Points on a hilly landscape, in no order, each with its height.
A ball rolls from a point to the lowest of its 2 nearest points, and stops where none of them is lower. Distance is the straight distance between rows; heights are no part of it.
q954 (h 755): 88; 113; 100; 140; 145; 122; 142; 120; 143; 101; 131; 124; 161; 133; 140; 144; 66; 150; 146; 157; 125; 96
q952 (h 394): 139; 137; 125; 110; 115; 145; 140; 124; 149; 159; 99; 117; 102; 122; 66; 105; 128; 113; 81; 94; 159; 148
q263 (h 801): 155; 128; 138; 93; 135; 132; 129; 119; 109; 89; 161; 100; 89; 150; 118; 118; 119; 153; 136; 160; 132; 137
q699 (h 261): 151; 98; 126; 119; 108; 153; 136; 118; 144; 162; 116; 127; 128; 110; 125; 139; 117; 127; 116; 167; 123; 139
q856 (h 252): 102; 156; 107; 112; 102; 85; 138; 160; 162; 167; 92; 90; 122; 157; 154; 123; 131; 150; 145; 133; 134; 139
q223 (h 531): 105; 149; 118; 143; 150; 169; 130; 142; 110; 145; 149; 151; 154; 144; 104; 115; 153; 127; 102; 124; 122; 128
q902 (h 148): 151; 151; 134; 128; 129; 100; 147; 143; 123; 139; 115; 92; 86; 129; 109; 108; 152; 180; 173; 137; 134; 150
q409 (h 193): 122; 118; 143; 129; 180; 104; 108; 113; 98; 76; 129; 165; 147; 84; 138; 193; 116; 157; 169; 115; 134; 107
q140 (h 754): 127; 82; 84; 104; 125; 147; 131; 109; 152; 137; 104; 99; 69; 141; 106; 131; 111; 111; 67; 117; 158; 129
q218 (h 328): 197; 123; 117; 85; 147; 186; 112; 141; 142; 150; 128; 141; 103; 115; 134; 115; 118; 72; 85; 114; 108; 108
q318 (h 222): 118; 110; 82; 132; 142; 77; 126; 174; 116; 125; 137; 67; 96; 150; 155; 123; 105; 181; 178; 129; 126; 151
q726 (h 191): 143; 122; 162; 121; 108; 127; 142; 101; 124; 146; 152; 138; 137; 117; 85; 131; 118; 159; 156; 126; 106; 162
q357 (h 300): 100; 129; 87; 162; 132; 81; 134; 154; 159; 141; 108; 82; 102; 137; 140; 135; 120; 153; 152; 124; 146; 144
q955 (h 731): 99; 108; 83; 123; 110; 151; 143; 118; 149; 112; 139; 97; 118; 135; 133; 136; 65; 118; 114; 151; 132; 100
q565 (h 51): 170; 126; 150; 96; 105; 105; 153; 153; 108; 138; 93; 116; 71; 140; 92; 82; 146; 158; 149; 145; 131; 161
q521 (h 115): 125; 128; 133; 133; 131; 122; 140; 145; 132; 140; 74; 129; 150; 162; 114; 125; 181; 113; 66; 120; 151; 128
q222 (h 147): 156; 130; 171; 100; 94; 103; 157; 137; 101; 147; 146; 140; 124; 101; 110; 110; 126; 155; 151; 130; 123; 159
q447 (h 158): 139; 95; 127; 117; 86; 119; 164; 153; 127; 172; 116; 121; 87; 107; 125; 125; 125; 159; 173; 162; 103; 164
q604 (h 533): 124; 160; 158; 142; 146; 164; 77; 130; 105; 104; 143; 138; 192; 116; 124; 123; 119; 128; 144; 126; 117; 144
q698 (h 236): 117; 147; 119; 125; 132; 96; 155; 140; 123; 117; 152; 119; 113; 117; 134; 130; 125; 171; 189; 130; 124; 134
q79 (h 102): 166; 128; 184; 112; 99; 116; 144; 140; 123; 147; 87; 104; 112; 127; 75; 80; 148; 155; 128; 114; 131; 171
q769 (h 486): 128; 143; 151; 116; 126; 139; 121; 119; 114; 113; 123; 136; 168; 121; 135; 120; 103; 141; 130; 141; 127; 126
q363 (h 433): 156; 149; 117; 116; 125; 181; 103; 123; 159; 162; 109; 130; 89; 129; 102; 132; 149; 95; 67; 95; 155; 151
q827 (h 470): 118; 175; 138; 169; 155; 117; 137; 122; 151; 96; 96; 91; 153; 134; 161; 116; 143; 122; 127; 139; 152; 117
q810 (h 397): 115; 137; 106; 135; 97; 165; 128; 99; 147; 161; 153; 149; 104; 120; 128; 135; 141; 55; 99; 109; 119; 94
q488 (h 101): 145; 133; 120; 92; 112; 85; 137; 133; 82; 110; 138; 86; 120; 118; 150; 103; 147; 130; 132; 122; 130; 129
q933 (h 550): 120; 171; 128; 185; 189; 149; 118; 126; 143; 88; 109; 127; 173; 141; 160; 137; 138; 113; 130; 133; 138; 119
q670 (h 705): 130; 122; 96; 91; 126; 164; 99; 115; 128; 109; 156; 119; 132; 148; 124; 124; 77; 116; 112; 133; 125; 106
q111 (h 208): 118; 105; 103; 133; 101; 124; 160; 138; 157; 171; 127; 117; 106; 116; 134; 143; 95; 143; 136; 169; 132; 149
q787 (h 768): 156; 118; 80; 82; 121; 143; 157; 121; 147; 167; 134; 114; 68; 120; 103; 124; 106; 120; 104; 119; 143; 132
q294 (h 159): 139; 113; 121; 110; 119; 77; 116; 181; 116; 137; 131; 73; 53; 154; 152; 115; 116; 178; 174; 121; 118; 164
q962 (h 352): 102; 126; 143; 186; 138; 111; 151; 112; 148; 134; 122; 158; 155; 105; 133; 150; 152; 140; 149; 143; 126; 125
q253 (h 653): 112; 103; 101; 170; 113; 163; 102; 91; 145; 121; 138; 102; 106; 143; 115; 142; 139; 78; 81; 140; 126; 91
q621 (h 247): 88; 121; 143; 164; 178; 140; 97; 121; 105; 80; 106; 180; 144; 89; 144; 202; 112; 128; 162; 123; 152; 98
q650 (h 426): 83; 145; 114; 158; 124; 159; 139; 115; 141; 120; 134; 138; 123; 158; 126; 123; 131; 118; 113; 143; 140; 115
q751 (h 608): 134; 136; 98; 114; 146; 151; 114; 142; 110; 119; 140; 122; 134; 146; 110; 113; 166; 135; 113; 129; 122; 114
q562 (h 364): 124; 133; 109; 113; 106; 124; 156; 151; 128; 170; 113; 93; 87; 116; 77; 103; 149; 152; 103; 85; 147; 164
q911 (h 293): 96; 138; 149; 165; 147; 134; 88; 130; 124; 116; 157; 181; 179; 129; 161; 167; 148; 99; 126; 102; 104; 122
q403 (h 120): 127; 133; 179; 176; 178; 107; 125; 116; 147; 93; 107; 191; 190; 83; 154; 184; 136; 119; 136; 102; 142; 114
q633 (h 572): 106; 114; 101; 165; 120; 141; 105; 92; 138; 105; 174; 112; 132; 136; 133; 156; 146; 107; 125; 126; 113; 87
q44 (h 171): 155; 141; 160; 107; 154; 98; 122; 129; 90; 82; 110; 139; 150; 105; 149; 112; 151; 130; 161; 123; 110; 93
q166 (h 126): 160; 116; 154; 95; 87; 77; 153; 167; 112; 170; 136; 125; 90; 101; 115; 96; 109; 153; 181; 134; 101; 170
q615 (h 79): 106; 139; 160; 182; 174; 100; 155; 122; 141; 102; 93; 201; 164; 126; 161; 141; 144; 92; 145; 107; 129; 96
q146 (h 151): 134; 144; 167; 149; 184; 85; 118; 118; 131; 77; 137; 163; 182; 93; 159; 164; 126; 133; 160; 89; 129; 114
q94 (h 157): 150; 139; 184; 140; 131; 114; 178; 128; 103; 136; 99; 96; 153; 138; 93; 103; 152; 156; 105; 110; 124; 149
q148 (h 420): 142; 150; 128; 138; 155; 101; 146; 135; 145; 97; 101; 98; 160; 110; 166; 118; 125; 159; 149; 151; 140; 130
q564 (h 303): 69; 123; 139; 139; 149; 145; 106; 108; 112; 113; 111; 201; 164; 116; 134; 187; 107; 132; 147; 148; 149; 114
q371 (h 777): 179; 104; 110; 64; 118; 123; 167; 136; 130; 140; 141; 126; 68; 132; 94; 97; 97; 136; 124; 139; 132; 140
q733 (h 376): 139; 127; 140; 125; 125; 99; 157; 121; 149; 121; 136; 94; 141; 134; 132; 119; 99; 169; 135; 159; 152; 162
q669 (h 398): 62; 105; 135; 192; 135; 113; 133; 102; 147; 136; 133; 177; 145; 143; 142; 133; 141; 124; 144; 134; 134; 109
q78 (h 46): 113; 124; 73; 102; 101; 104; 138; 131; 100; 124; 135; 94; 110; 122; 140; 106; 108; 142; 144; 130; 135; 109
q612 (h 199): 118; 155; 162; 130; 138; 115; 127; 139; 89; 113; 105; 176; 176; 111; 148; 150; 152; 122; 142; 111; 111; 104
q279 (h 463): 138; 134; 129; 110; 99; 125; 98; 112; 122; 139; 125; 125; 156; 102; 126; 104; 128; 111; 127; 119; 119; 115
q575 (h 375): 108; 122; 128; 130; 144; 160; 55; 148; 94; 103; 171; 155; 174; 125; 154; 165; 134; 88; 124; 108; 111; 144
q561 (h 497): 105; 115; 119; 161; 129; 131; 79; 104; 148; 127; 164; 129; 166; 147; 129; 136; 128; 118; 112; 129; 107; 118
q171 (h 603): 114; 154; 140; 178; 155; 166; 84; 165; 130; 111; 109; 139; 185; 130; 148; 123; 144; 117; 141; 135; 125; 136
q815 (h 197): 111; 152; 118; 136; 130; 87; 174; 145; 144; 147; 74; 105; 143; 154; 132; 131; 160; 142; 111; 118; 145; 138
q966 (h 785): 185; 115; 130; 68; 119; 137; 127; 130; 110; 106; 145; 131; 95; 146; 122; 80; 95; 128; 119; 159; 129; 124
q908 (h 432): 111; 161; 134; 127; 94; 157; 101; 97; 135; 146; 161; 148; 133; 121; 133; 132; 116; 89; 103; 107; 123; 113
q786 (h 106): 173; 115; 134; 88; 98; 82; 132; 164; 117; 128; 107; 94; 58; 156; 133; 88; 120; 161; 164; 152; 119; 174
q226 (h 718): 119; 105; 93; 134; 114; 182; 127; 104; 158; 127; 117; 107; 78; 161; 94; 153; 129; 105; 78; 132; 139; 108
q658 (h 142): 163; 129; 170; 90; 124; 99; 122; 135; 84; 104; 134; 132; 144; 129; 128; 95; 150; 137; 132; 116; 102; 117
q383 (h 301): 193; 114; 146; 90; 121; 157; 132; 113; 144; 163; 132; 141; 117; 108; 116; 108; 101; 103; 110; 130; 112; 134
q324 (h 658): 147; 114; 127; 98; 133; 154; 80; 158; 94; 124; 147; 126; 133; 151; 119; 102; 148; 112; 94; 93; 112; 139
q606 (h 442): 92; 87; 136; 165; 111; 127; 93; 92; 141; 147; 141; 160; 182; 126; 130; 139; 146; 102; 126; 136; 117; 120
q887 (h 336): 109; 130; 123; 120; 110; 164; 147; 116; 134; 144; 115; 136; 117; 141; 131; 143; 141; 118; 119; 168; 118; 107
q460 (h 443): 100; 109; 118; 160; 108; 163; 123; 102; 175; 148; 164; 155; 100; 173; 136; 119; 120; 44; 83; 125; 146; 100
q126 (h 357): 159; 125; 92; 106; 120; 172; 109; 117; 149; 144; 153; 124; 102; 102; 135; 122; 125; 58; 85; 111; 117; 111
q798 (h 238): 95; 159; 176; 129; 134; 123; 124; 115; 105; 142; 141; 189; 184; 129; 143; 164; 141; 118; 112; 92; 101; 111
q932 (h 296): 99; 129; 120; 170; 130; 95; 165; 125; 138; 128; 134; 132; 116; 117; 153; 159; 141; 156; 171; 149; 133; 122
q738 (h 681): 150; 95; 117; 95; 137; 155; 84; 127; 86; 113; 182; 132; 155; 134; 127; 118; 99; 112; 111; 113; 116; 124
q923 (h 279): 126; 130; 111; 130; 113; 129; 156; 129; 129; 131; 125; 92; 92; 133; 112; 128; 158; 168; 115; 140; 151; 152

Where does a ball stop that starts at each point below?
q564: q615
q621: q615
q966: q565
q954: q166
q253: q565
q798: q78
q171: q166
q670: q166
q460: q166
q952: q565
q962: q565

For each start below, name every point that the ball comes to, in order.
q357: q318 q294 q786 q565
q955: q670 q738 q324 q751 q223 q650 q887 q699 q111 q447 q166
q363: q126 q218 q383 q699 q111 q447 q166
q575: q911 q798 q612 q44 q658 q488 q78
